Points, in no order, along strands that fork and pass close to each other.
In the rows, 128 means zero.
Points whose rows are less than 88.7 apart are linked; no others are. Some points are linked to none.
<2030>: [133 124 112 177 108 116  69  81 166 113 134 144  87  92 140 132  94 132
 102 171 139]
<1312>: [169 127 143 142 120 130  68  52 111 110 107  93  92  84  97 155 147 103
 109  94 126]
<1705>: [108 140 147 103 121 173 133 129 153 163 121 124  77 113 119 203 127 130
 112 124 115]
<1388>: [130 127 118 145 116 114  97  91 169 117 116 164 132  94 153 130  94 105
  93 121 101]
<1441>: [152 137 122 149 150 162  92 134 115 156 107 106 120 161  75 128 160 109
 107  89 172]
<2283>: [139  96 154  65 134 161  89 107 123  98 165  49 189 162 101 179  86 136
 141 113 128]
<2613>: [116 134 130  81 145 139 151 168  85 118 137  91 206 145 141  98 132 122
 178 127 113]
<1958>: [124 140  95 167 138 148  88 162 150 152  54 155 131 123 121 120 122 118
 121 118 127]
<1011>: [111 152 158 143  93 141 115  51 175 164 114 133  83 104 100 189 126  94
  62  88 142]
<161>: [139 103 112 189 140 137  87 152 131 108 126 175 119 129 113  96 113 174
 111 167 152]
<645>: [130 138 106 173 140  81 149 161 173 156 100 185 145 124 164 103 129 102
 123 129  98]
<1033>: [133  96 120 137 131 152 129 192 101 103 114 127 247 204 127 103 128 185
 165 133 106]
<2328>: [ 91 157 127  88  91 154  83 102 147  97 154  67 152 127 141 157  62 158
 144 146 127]
<2500>: [109 145  84 143 118 128 108 188 132 135  73 149 161 148 154  81 100 135
 158 164 108]
<2595>: [ 96 187 132  89 118 133 185 165 125 165  92  98  63 125 154 152 136 113
 177 129 116]
<1699>: [ 94 172 101  90 130 170 104 171 127 157  62  98 155 141 120 107 125 112
 152  85 116]
<1805>: [139  93 113 168 143  94 112 106 150 107 127 191 179 132 145 108  98 142
  94 117 115]
<2619>: [111 176 106  99  89 110 104  52 121 123  85  54 137 123 113  83 113 113
 147 116 120]
<919>: [150 120  94 161 155 159  94 189 151 142  41 182 126 119 136 145 130 121
 116 117  89]
<1984>: [128 113 126 121 112 182  45 137 126  88 126  82 148 122 114 161  67 157
 152 153 133]
<2551>: [ 89 147 137  67 110 184 138 159 170 172 129 121  92 122 142 197 100 143
 110 139 101]
<1822>: [144 107 114 191 123 107  73  62 134 102 105 131  83  91 128 100 108 123
 105 141 163]
<834>: [181 117 112 137 148 125 119 147  61 101  88  83 109  84 137  88 159 110
 166 143 117]
<1057>: [ 61 169 125  86 116 149 136 128 187 165 149 131 160 178 120 146  99 146
 117 126 146]
<1697>: [127  93 149 132 138 125 141 136 130 121 194 165 214 189 110 133 123 176
 121 131 150]
<625>: [ 83 170 126 119 119 118 125 129 107 130 160  69 133 169 132 114 102 158
 173 189 165]
<1679>: [150 114 137 151 135  59 179 114 121 116 151 165  75  84 168 106 151  85
 128 137 111]
<612>: [119 162 118 166 113 114 117  95 116 150 112  81  94 159  88  85 157 123
 143 135 171]
<910>: [117 119 132 152 131 117 139 113 169 149 158 185  96 128 132 137 129 125
  89 127 142]
<2067>: [109 176  89 131 113 120 123 139 145 124  48 114 142  99 154  93 119  77
 141 109 107]
<2095>: [117 112 110 150 121 131  96 152 140 122 108 153 190 181  95 120  87 163
 122 124 137]
<2445>: [126 173 122 175  87  99 106  23 124 114  97  98  80 105 110  93 147 105
 123 109 155]
<685>: [ 87 144 155 123  97 137 124  73 191 154 136 143 105 112 131 165 121 109
  90 115 130]
<797>: [141 131 105 200 127 114  91 114 101 109 113 121 161 159  99  53 143 108
 130 143 161]
<1156>: [168 101 106 148 148 143  96 157  97  95  91 143 145 116 105  88 149 130
 126 109 140]
<853>: [145  78 139 196 141 138 120 160  79  86 195 138 190 195  95 110 151 179
 144 168 144]
<1712>: [159  70 151 117 149 101 152 143  99  70 205 142 144  96 169 132 105 172
 145 161 113]
<2377>: [112 147 128 121 121 118 116 112 138 133 100 119 132 121 129 112 138  88
 116  87 138]
<2085>: [159 150 131 101 134 178  62 107 110 129  68  77 129 103  89 142 127 103
 114  79 110]
<2026>: [143 113 139 165 108 113 101  32 156 117 148 142 107  82 126 155 126 106
  69 103 134]
<308>: [161 138 135 134 121 183  53 103 122 127 101  99 108  96  77 176 129 115
  82  79 122]
<1713>: [105 157  93 145 133 127 146 206 124 147  99 155 151 160 137  87 130 153
 151 148 128]
<316>: [100 124 126  80 116 169  71 101 146 121 133  97 152 125 124 168  51 155
 123 129 102]
<236>: [155 114 125  91 149 153 163 193  89 146 118 113 140 154  96 123 201 108
 130  70 150]
<396>: [124 127 148  84 125 125 138  99 131 150 182  99 129 151 110 158 125 133
 116 103 143]
<2324>: [142  91 122 171 133 125 170 194 105 125 123 208 175 172 118 111 164 178
 132 134 113]
<1052>: [143  93 139 106 123 118 137 101 116  92 153 125  68  68 159 159 105 135
 132 163 110]
<2158>: [103 160 111 118 132 151 138 187 139 151 102 129 137 140 127 127 114 147
 145 145 131]
<2552>: [138 125 143 117 132  84 176 104 145 125 169 144  96  82 183 132 130  99
 134 150  98]
<325>: [134  90 110 203 121 115  93 139 130 108 101 200 162 153 130 116  98 183
 122 162 129]
<2537>: [113 140 159 111 125 137 129  93 162 174 126 134 135 150  98 145 151  87
  74  62 137]
<818>: [ 95 128 140 141 128  91 179 116 138 132 209 159 156 167 153  94 148 143
 128 167 167]
<1186>: [105 124 129 178 112 113 130 127 138 116 174 172 122 153 134 106 116 169
 128 203 191]
<2333>: [121 164 121  90 104 116  95  97 143 125 116  85 192 140 115  92 123  92
 129  61 117]
<705>: [100 167 120  65 104 109 137  95 152 125 132 100 186 130 142 103 108  94
 129  93 102]
<679>: [137  86 150 160 138 111 120 132 108 108 214 137 189 202  90 121 134 170
 109 163 159]
<1600>: [162 142 137 121 105 143  95  70  99 114  75  79  87  63 121 137 139  96
 113 102 100]
<1056>: [121 127 156 169 111  90 169  68 171 153 146 152  72 103 156 149 152  84
 101 130 141]
<885>: [124 114 159  78 161 113 186 179 114 126 156 147 141 112 175 137 129 124
 135 118  98]
<617>: [138 140  72 153 139 131  91 183 120 106  47 139 160 112 155  89 102 134
 161 146  99]
<2256>: [114 178 133  80  89 138  98  84 137 140 111  66 115 138  92 147 125 111
 117 107 125]
<829>: [136  97 113 124 156 133 152 199 142 139 124 187 154 136 165 153 110 163
 131 154  88]
<1995>: [140 152 115 134 106 139  70  62 131 109  67 100 120  86 119 115 120  85
 101  79  98]
<1506>: [148 113 122 206 142  89 135 123 132 121  83 169  72  89 146 110 153  67
 123 122 119]
<2182>: [149 104 138 100 148 145 161 195  71 102 161 111 211 139 141 114 139 148
 178 142 105]
<280>: [135 144 111 129 135 135 148 215 149 162 117 167  86 104 172 153 109 125
 151 180  83]
<2362>: [176 107 130 171 148 149  94 104  96 121 105 116  77 100  92 139 172 102
 111  89 158]
<2404>: [ 94 138 129 187 125 129 145 129 157 158 124 171  92 141 118 120 128 116
 107 133 171]
<777>: [ 93 148 117 163 124 116 140 128 183 161 151 188 161 162 136  89 108 153
 112 144 155]
<121>: [125 112 176 122 107 130 147  65 154 139 168 140  44  83 135 203 143 121
  89 114 123]
<336>: [114 114 119 139 133 154 100 164 134 134 138 154 155 165  91 132 120 172
 125 149 165]
<2155>: [ 81 191 146 109 100 142 172 128 136 172  63  97  45 108 129 176 147 105
 151 113 104]
<1701>: [115 148 104 156 114 150  70 135 162 140  73 138  80  93 141 137  84 124
 106 155 111]
<794>: [ 84 170 108  66 109 152 106 157 148 144 100  88 180 147 124 129 108 121
 148  98  98]
<1870>: [131 115 124  62 143 131 121 134 142 136  98 147 178 102 150 157 113 105
 113  69  73]
<2554>: [160 155 118  74 120 129  90  93  82 103  95   6 136 146 105 130 132 121
 171 117 118]
<240>: [139 113 142  97 139 125 169 178 119 121 193 142 144 129 137 132 130 142
 146 143 125]
<687>: [174  82 116 144 155 141 150 211 124 126 117 188 113 112 149 152 125 161
 146 170  82]
<1340>: [132 151 113 117 137 117 153 170  91 109 106 110 125 117 157  71 142 120
 177 137 123]
<482>: [ 91 188 130 110 102 155 124 123 131 175  71  86  61 117 110 165 129 130
 138 123 129]
<10>: [142 110 166 133 117 126 132  49 167 135 166 162  83  73 126 185 133  88
  68  97 127]
<1612>: [155 105 127 133 147 134 152 192  99 118 129 151  85  89 169 154 128 148
 138 174 105]
<941>: [ 93 182 128 118 110 172 112 135 161 160 101 112  86 139  98 147 113 123
 131 135 150]
<2630>: [137 126 102  94 141 167 130 188 104 139  94 110  84 109 126 154 138 134
 156 138 123]
<1218>: [159 103 116 120 166 117 144 186 122 117 114 162 145 106 150 109 146 128
 145 120  96]
<2175>: [103 168 113  76 102  99 154 109 116 117 146  78 132 106 174 115  97 119
 171 142 114]
<1717>: [ 98 162 122  74  99 122 143 103 134 123 132  83  96  99 152 142 109 157
 160 173 107]
<2408>: [165 115 116 139 149 116 161 157  79 116 103 131  44  88 133 121 179 106
 145 135 132]
<2566>: [ 98 157 116 120 114 118 118 113 143 147 122 104 178 197  93  83 143  96
 127  85 165]
<1412>: [118 141 158  71 126 120 195 123 141 139 135 142  74  97 170 180 139 106
 131 112  77]
<2053>: [140 153 124 160 143 120 130 105  90 150 109  95  90 155  77  82 181 101
 136  94 169]
<697>: [157 104 142 121 145 142 154 171  85 112 154 144  76  98 126 151 151 146
 138 148 136]
<1683>: [125 129 128 152 118 116 105  63 144 124 155 117 117 135 108 124 123 123
 102 118 166]
<2238>: [144 112 144 151 126 156  95 108 139 135 137 133  79  95  93 175 129 125
  87 114 141]
<820>: [152 123 137 112 149 136 192 184  66 132 113 116  71 114 121 121 191 122
 165 130 132]
<1350>: [128 104  97 146 144 172 117 202 118 153  84 154 125 147  98 141 135 140
 128 131 140]
<1520>: [ 96 129 150 128 115 136 119  91 186 168 141 174 132 122 108 161 131 113
  73  74 142]
<1707>: [145  88 118 122 150 165 114 199 102 134 100 134 191 178  95 118 149 144
 135 106 135]
<2396>: [ 92 167 112  97 102 134  99 133 116 115 121  67 126 139 134 123  89 148
 178 181 135]
<175>: [106 128 138 115 135 135 155 185 117 121 149 135 246 186 125 120 118 182
 160 122  97]
<217>: [ 70 158 130 119 107 141 108 111 161 142 167 106 164 176 124 135  84 156
 128 156 160]
<770>: [107 177 101 179 133 109 147 171 133 148  79 147  77 122 146  90 138 105
 152 162 131]
<1785>: [161  83 131 135 161 180 129 190  83 146 107 147 150 166  81 126 193 145
 128 103 138]
<2428>: [ 91 174 144  81 117 154 167 163 132 183  71 112  84 114 124 182 143 105
 129  85  97]
<2017>: [155  77 128 167 144 112 151 167  71  81 175 145 179 165 116  87 172 163
 134 148 133]
<64>: [149 101 159  96 134 131 130 109 109 128 176 111  92 116 117 171 132 114
 112 103 130]
<614>: [163 108 104 176 149 126  91 147 103  98 118 130 172 134 111  71 130 142
 149 137 143]
<2481>: [134 124 139 115 137 150 167 189  59 133 148 116  68 125 117 133 163 149
 172 158 136]
<868>: [101 137 142  96 123 104 163 109 141 126 199 116 139 143 163 127 103 156
 148 161 145]
<1734>: [ 97 162 123 132 118 108 143 109 152 140 142 137 104 112 169 122 114 129
 136 153 127]
<656>: [ 80 132 131 128 112 135 117 132 155 124 197 127 195 188 111 126  76 175
 150 182 159]
<2239>: [127 109 153  78 127 120 137 101 140 126 174 104 183 142 111 141 122 123
 104  69 118]
<172>: [112 155 128  85 132 139 166 185 104 143 111 112  66 110 149 161 135 140
 158 152 107]
<153>: [116 140 130 119 116  91 136  88 184 126 143 160 132  95 190 132  93 106
 101 145  86]
<1623>: [113 128 147 132 122  84 155  92 117 111 208 126 163 139 160  94 124 145
 143 162 155]
<2317>: [127 128 138 105 125  75 159  80 135 109 178 121 109  93 190 110 121 132
 140 179 131]
<1274>: [131 119 123 114 133 121 151 198 180 173 119 188 136 137 167 172  89 147
 133 148  70]
<567>: [167  71 141  82 151 161 127 165  95 105 137 142 199 148 117 170 128 160
 126  95 107]
<1542>: [161  68 127 152 144  86 132 149 100  72 163 166 148  93 168 116  98 156
 137 172 107]
<1219>: [200  70 126 135 176 126 147 181  87 107 113 163 126  91 140 116 170 123
 144 119 100]
<2644>: [119 137 119 174  91 127  75  84 156 115  81 118  92  80 139 143  87 113
  94 154 105]
<2350>: [119 163  98 118 132 143 109 164 110 143  54  85 160 154 130  80 145 107
 159 111 130]
<1614>: [126 161 115  95 114 134  89 124  91 100 107  33 134 126 116 117 118 133
 176 153 130]
<1392>: [143  72 125 151 147 136 114 141 109  91 129 138 230 194  96 123 123 175
 123 126 135]
<907>: [146 144 137 149 116 102 174  81 108 125 102 112  40  78 125 138 175  90
 138 106 129]
<873>: [ 85 163 115 152 119 132 123 135 164 161 141 142 152 192 108 100 128 138
 121 133 173]
<2186>: [164 129 142  80 142 151 113 105 125 129 125  98 135 118 105 157 162 103
 101  48 109]
<681>: [120 136 114 164 141  82 194 168 161 159 114 208 159 154 153  98 137 127
 141 144 103]
<29>: [143 117 116 135 158  99 165 166  95 127 126 141 112 102 166  96 141 120
 149 140 115]
<544>: [173 112 126 201 132 129  78  88 110 107 109 127  65  80 118 131 145 111
 100 128 151]
<1236>: [138 129 140  84 143 127 165 150  80 106 152  80 110 116 142 123 134 150
 170 147 121]
<604>: [151  83 123 134 121  81 113 103 121  82 166 154 153  81 177 104  82 136
 132 165 112]
<108>: [165 169 123 136 108 127  93  55  84 101  80  55  98  92 102  99 155  97
 137 103 111]
<436>: [146 114 133 128 150 151 123 144 102 134 143 105 151 162  74 124 158 116
 114 108 155]
<2505>: [ 94 111 160 136 119 126 110 118 125  98 200  88 192 162 126 119  87 171
 157 185 142]
<1730>: [114 169  93 137 133 117 142 151 125 147  76 124 148 133 123  66 160 110
 137 105 146]
<2233>: [121 115 145  60 150 144 162 141 142 141 160 132 184 172 118 155 130 113
 125  68 117]
<2599>: [114 114 146 118 125 129 118 120 116  95 186 113 135 109 146 151  85 162
 141 191 135]
<1684>: [144 106  98 142 154 125 115 177 111 100  87 163 171 118 154  95 117 148
 141 139  82]
<849>: [143 112 138  49 125 147 102 120 105 116 164  63 148 123 117 175 107 147
 138 125 109]
<1288>: [124 156 106 193 103  97  90  56 139 122 101 122  97 115 117  80 120 111
 122 132 173]
<2363>: [142 159 115  87  97 129  94  89 109 110  67  38 141 120 113 100 127  96
 154 101 111]
<1009>: [144  73 150  95 140 121 156 113 139 123 193 154  93  93 139 174 129 126
 105 125 119]
<1138>: [141 115 132 184 120 101  97  98 189 139  90 201 114 106 147 139  93  98
  83 107 118]
<71>: [154 119 133 140 123 122 152 101 118 107 118 120  30  59 148 160 124 116
 137 143 100]
<1204>: [151  69 117 159 135 110 161 171 114 104 147 209 184 140 163 138  98 199
 131 168  84]
<2659>: [ 78 155 145  63 118 105 176 115 170 144 191 117 174 137 159 123 103 139
 129 146 123]
<2617>: [169  99 151 125 145  85 126  97  68  83 195  51 143 161  97 116 148 129
 120 136 151]
<2231>: [160  87 131 110 151 151 165 208  85 108 158 140 210 177 124 124 167 172
 148 136 102]
<278>: [126 155 129 150 140 120 159 173 167 164  94 171  79 116 174 154 125 102
 149 144  97]
<510>: [144  99 132  62 161 178 141 170 118 134 131 122 183 147 117 163 137 128
 134  64  99]
<1475>: [150  65 115 161 140 123 107 144 113 100 131 194 182 145 115 142 105 182
 116 139 118]
<871>: [129 143 131  99 145 108 192 158 121 147 122 143 143 129 144  94 174  82
 134  64 106]
<2043>: [119 120 161  61 139 147 181 154 154 167 137 137 104 112 146 178 140 107
 115 102  92]
<519>: [ 91 141 145  91 118 136 124 132 174 147 157 117 193 187 119 131 107 143
 128  92 123]
<946>: [ 97 162 128 112 101  77 165  84 167 146 157 153 136 124 192 101 120 116
 141 158 126]
<1140>: [170  60 134 167 152 118 128 118 112 108 190 170 116 118 131 127 143 150
  90 143 151]
<1139>: [141 120 126 172 102  79 133  59 163 110 149 152  88  77 183 114 109 116
 116 176 119]
<1177>: [111 106 118 118 127  83 126 101 156  98 166 149 185 104 161 102  87 138
 134 154 114]
<1437>: [158 131 133 163 130 122 124  84 103 136 121 106  95 129  91 110 169  87
 102  88 156]
<144>: [ 78 161 115 116 115 153 103 172 141 152 117 104 160 160 107 124  85 167
 150 163 139]
<998>: [162  90 107 162 163 172 107 193 117 138  70 175 117 123 113 155 143 144
 112 104 120]
<2064>: [ 97 134 119 156 124  97 183 130 156 167 179 198 164 169 139  80 144 154
 115 144 167]
<2340>: [169  80 147 113 151 112 118 120  79  69 182 105 142  99 145 128 103 155
 144 152 130]
<2365>: [109 174 138  95  82 145 104  52 140 133 110  56  78 124 101 167 114 139
 140 142 132]
<621>: [106 141 105 175 128 131 117 166 109 122 119 129  97 150 121  99 124 153
 146 187 162]
<87>: [ 97 146 116 160 111 143 106 168 124 135 151 135 112 152 135 131 100 185
 148 214 162]
<2024>: [129 128 130 132 102  72 143  39 139  96 153 117  72  73 180 113 125 116
 134 157 134]
<1914>: [141 125 143  84 141 132 151 103 144 147 129 126 154 132 109 141 163  79
  89  30 123]
<346>: [109 184 107 160 112 137  84 118 125 146  86  88 114 179  70 102 142 114
 130 124 181]
<990>: [118 165  95 118 123  94 133 137 101 113  71 111 125  95 167  68 142  89
 157 127  99]
<1517>: [ 98 151 125  68 134 145 125 147 109 125 117  70 177 132 139 113  99 128
 168 116 111]
<2059>: [145 108 105 175 147 109 165 180 128 134  98 205 162 156 152  90 154 136
 138 119  99]
<684>: [103 155 126 149 123 128 134 122 109 138 162  91 141 185 102 100 130 147
 144 169 181]
<1240>: [120 102 136 178 130 121 132 101 140 129 182 188 134 160 119 123 125 166
  95 161 175]
<780>: [141 109 141 124 139 162 112 145 141 160 152 133 143 180  58 157 139 141
  95 107 170]
<1473>: [124 112 103 135 136 161  92 189  96 115  95 118 210 179  99 103 125 166
 153 145 128]
<1251>: [ 93 163 107 118 110 121 113 132 164 139 118 135 132 110 158 132  83 136
 141 162 108]
<2100>: [108 112 150 117 133 137 172 177 141 136 180 167 132 156 133 149 128 170
 123 169 132]
<174>: [150  88 114 162 137 128 156 185  76  93 137 162 198 164 130 109 166 189
 145 144 106]
<339>: [137  76 149 146 128 146 118 122 144 135 201 164 122 153  92 144 129 156
  84 147 187]
<1279>: [118 126 145 117 101 119 140  76 183 145 147 144  94  96 174 166  99 114
  89 153 117]
<2165>: [102 163 117 170 109  92 156  80 161 147 132 152 123 144 144  62 139 105
 117 125 164]
<1489>: [114 129 129  76  91 156  77  94 146 127 108  96 141  92 128 158  76 130
  96 100  93]
<327>: [132 135 137 180 131  92 150 125 174 160  96 183  66 109 181 140 137  77
 135 151  96]
<2259>: [105 129 161 138  98 159 108  25 164 150 153 118  69 120  89 184 148 115
  82 118 156]
<1888>: [130 141 115 155 121 147  62 118 125 142 117 102 130 172  81 116 137 131
 109 118 174]
<2001>: [117 158 129  87  91 149  83  72 133 116  88  78 133  79 115 128  92  90
  88  97  93]
<70>: [157  75 146  87 162 150 117 171  81  95 165 104 167 139 121 144 132 146
 136 124 123]
<2380>: [164  72 129 197 145  89 124  98 125 100 155 189 106 103 134 114 138 129
 110 145 142]
<1410>: [150 105 150  84 165 141  85 108 123 110 157  38 180 186  87 148 127 122
 128 113 130]
<2293>: [149  65 129 161 135 125 123 140 104  71 160 160 225 166 129 133  95 191
 120 140 107]
<632>: [113 161 121  93 138 127 176 164  92 159 113 101 128 149 119  96 160 110
 155 109 128]
<2310>: [180 108 150 105 142 175  74 113 103 114 126  97 129  96  85 176 149 113
  83  65 120]
<1490>: [128 145 137 194 106  95 116  94 194 152  91 176  85 105 158 131 125  74
 107 135 120]
<1116>: [128 147 118 129 127  82 144 140 184 136  88 180 153 111 180 101 100  89
 130 120  72]
<500>: [159  95 154 140 154 101 157 135  61  78 200  75 145 143 110  92 150 136
 142 164 156]
<2270>: [137 111 112  98 136 154  85 146 123 110  97 119 170 119 135 136  94 141
 143 129 112]
<1049>: [145 136 146 165 113 119 104  25 137 116 132 125 106 101  98 122 140  78
  71  72 148]
<1384>: [144  99 152 111 145 107  94 107 102 110 186  60 167 167  86 117 128 126
 127 132 155]
<1408>: [125 123 152  86 142 149 148 160  96 138 173  84 170 181 102 135 130 147
 144 141 144]
<2346>: [101 149 145  91 132 100 196 139 160 153 114 145  90 104 176 136 150  92
 134 102  95]
<1873>: [119 158 160 145 102 100 152  63 168 150  98 143  61  91 148 150 157  82
 100 113 109]
<100>: [123 158 117 104 130 119 188 171  73 143  84 108  80 134 137 105 181 113
 177 121 128]
<75>: [179 137 112 137 121 118  93  98  63 102  78  71  94  82 131 100 158 109
 163 119 120]
<23>: [105 163 120  90 105 147  84  92 150 140 105  74 169 159  91 121 101 109
 109  87 140]
<1481>: [134 116 138 109 138 148 130 139 133 131 109 144  95  78 132 166 114  99
 113 114  91]
<2271>: [112 162 130 112 128 114 187 134 128 148 136 114 105 149 125 101 161 110
 141 121 157]
<959>: [119 125 145 130 136 170 146 164 148 182 118 157  87 122 103 187 142 122
  98  99 140]
<1846>: [155 102 120 182 139  87 130  94 154 110 145 175  66  87 163 109 122 122
 117 174 150]
<2400>: [ 98 141 123  96 111  93 122  96 160 110 157 120 197 132 142 104  80 127
 130 124 109]
<1112>: [155  84 133 116 140 137 103 112 128  95 149 143 135  86 126 156 120 134
 101 103 108]
<2319>: [120 109 116  89 139 169 111 164 142 138 128 139 136 119 130 187  94 148
 114 109  91]
<479>: [111 113 126 136 132 152 129 163 140 147 173 168 138 171 114 160 108 191
 111 172 154]
<247>: [162  66 135 146 147 113 115 128  94  87 176 155 154 122 121 108 129 147
 120 117 148]
<2012>: [125 114 134 120 128 123 129 125 139 106 181 129  77  97 155 161  96 156
 132 193 123]
<1232>: [160  94 148  86 145 157 101 139  93 108 146  81 146 124 114 172 132 131
 133  99 125]
<799>: [137 133 111 167 131 155  73 146 126 127  84 133  97 112 120 130 103 133
 125 150 134]
<312>: [134 126 149  88 159 119 202 175 139 140 132 171 140 118 166 147 163  91
 129  79  97]
<1290>: [ 95 182 116  82  89 112 124  71 118 119 134  60 134 139 138  89  96 120
 166 135 120]
<1158>: [121 117 117 104 128 181 109 181 132 147 102 109 114 127 105 186 111 147
 128 140 127]
<2452>: [164  82 116 141 146 125  90 112 150 113 107 167 148  94 143 134 102 117
  92  95  85]
<433>: [ 84 164 119 133 105  97 147  99 166 153 119 137 166 163 124  78 138  99
 105  97 152]
<343>: [117 121 131 149 138 146 133 142 170 171 118 184 122 146  97 158 142 116
  88  73 138]
<1634>: [100 121 131 113 129 133 146 171 139 139 152 168 211 185 123 133 109 171
 120 127 128]
<77>: [104 156  98 157 121 116 107 127 121 126  96 125 152 148 104  63 132 103
 135 124 154]
<729>: [108 116 105 176 121 126  86 138 134 115 142 164 122 148 134 120  87 188
 128 203 156]
<587>: [104 154 104 135 127 132 128 160 149 165 124 135 170 198  82  88 152 111
 118 102 156]
<879>: [149 130 166 162 126 117 167  92 114 137 119 128  35 110  95 151 183  99
 117  94 160]
<1840>: [173  50 127 134 159 146  95 137 106  93 152 150 136 100 123 146 114 153
 118 122 131]
<2128>: [103 161 118 188 128 107 155 141 165 160 105 168  79 129 150  97 153 107
 126 165 162]
<287>: [111 149 151  70 138 158 167 156 132 172 128 114  95 115 112 188 151  94
 111  71 122]
<495>: [126 106 147 132 124 151  77 122 102  82 183  78 162 136 132 143  75 181
 155 184 133]
<1119>: [178  73 147 115 168 142 172 190  71 101 152 138 105  94 137 134 170 131
 142 125 117]
<2178>: [120  91 160 123 141 108 173 106 147 131 185 160  90 126 151 140 139 127
  93 133 140]
<147>: [120 174 151 107 100 105 183  48 119 128 111  90  59 123  93 133 176 126
 159  91 125]
<748>: [115 119 138 100 125 122 152 128 164 135 145 146 153 115 135 140 117 125
 112 111 122]
<1060>: [131 135 153 107 137 120 188 130 127 145 154 138 136 137 128 112 165  87
 117  86 150]
<2200>: [134 101 128 139 142 130 102 137 133 124 135 130 213 202  89 109 122 139
 117 103 143]
<2185>: [116 129 160 155 130 125 157  82 141 158 143 144  61  98 131 161 158  92
 102 106 168]
<1532>: [152 156 112 131 132 170  76 114 112 148  63  84 137 138  78 133 153 110
 124  66 149]
<58>: [108 105 152 131 134 151 124 120 160 156 170 166 117 174  82 153 137 148
  87 118 180]
<2673>: [100 134 123 108 125 181  75 149 128 128 128  78 145 159 102 147  83 162
 148 159 141]
<2322>: [101 179  99 128 110 112 132 132 176 150  66 167 149 124 155  91 106  96
 125 107  98]
<2637>: [115 172 112 145  89  85 106  15 145  96 125 107 106  93 139  96 107 127
 128 157 142]
<1952>: [102 169 148 170  79  95 165  55 169 155  81 110  41  94 151 150 167  92
 138 142 120]
<1711>: [100 157 125 108 101 144 125  65 134 119 134  86  58 111 135 164 106 152
 147 177 128]
<244>: [ 95 143 108 103 128 136 128 174 175 156 108 159 136 125 162 153  83 133
 138 163  82]
<552>: [134 148 147 132 126 105 177  90 129 122  98 123  17  88 153 158 165 116
 156 146 100]
<666>: [176  86 141 132 146  99 145 109  66  72 170 101 130 107 139  92 142 136
 150 141 146]
<1205>: [153 147 121 169 133 103 163 108  81 133 108 114  53 104 126 107 177 112
 152 131 152]
<367>: [132 131 132 103 121 132 132  98  99 121 128  85  78  96 125 132 141 128
 149 119 122]
<629>: [167 127 130 171 111 134  77  50 110 116 114 105 115 113  81 107 147  93
  99  83 160]
<2171>: [192 115 109 130 156 161  88 178  67 113  79 124 136 133  98 104 173 122
 137 120 149]
<1921>: [158  96 126 117 164 173 154 216  90 132 109 150 124 134 109 136 194 120
 127  91 123]
<1625>: [113 163 121 129 131  89 189 130 145 139 119 163 114 121 193 109 133  79
 134 126 105]
<470>: [103 174  93 165 128 129 114 155 111 138  75 112  90 132 122  81 139 133
 152 164 152]
<1286>: [103 153 114 146 124  73 176 111 150 143 134 169 138 132 171  74 138 103
 140 134 135]

Follow the links from the first point to the second, and from the first to the third. Name the last point that the two ways share.
<1156>; <1274>; <2408> -> <697>
<482>; <336>; <2500> -> <697>
<2030>; <2551>; <770> -> <1441>
<621>; <1840>; <2185> -> <729>
<1052>; <325>; <1116> -> <820>
<614>; <1921>; <1984> -> <174>

A fork is a point with three links, a tip a point with one. Leave the first point through the second and follow the links. Name the first fork or tip that comes.
<2233>; <2239> -> <729>
<2365>; <1711> -> <684>
<2293>; <1392> -> <820>
<853>; <679> -> <236>
<2452>; <1112> -> <1679>
<2182>; <2613> -> <2171>
<2165>; <433> -> <2659>
<614>; <797> -> <174>

A fork is a point with three links. Follow the links from the first point to the second and name the forks in between, in order.
<58>; <1274> -> <729>, <820>, <697>
<2659>; <829> -> <1286>
<2017>; <2012> -> <174>, <1218>, <697>, <820>, <907>
<780>; <799> -> <1441>, <1437>, <1822>
<1057>; <2231> -> <907>, <820>, <697>, <1218>, <174>
<244>; <71> -> <697>, <820>, <907>
<729>; <1734> -> <820>, <697>
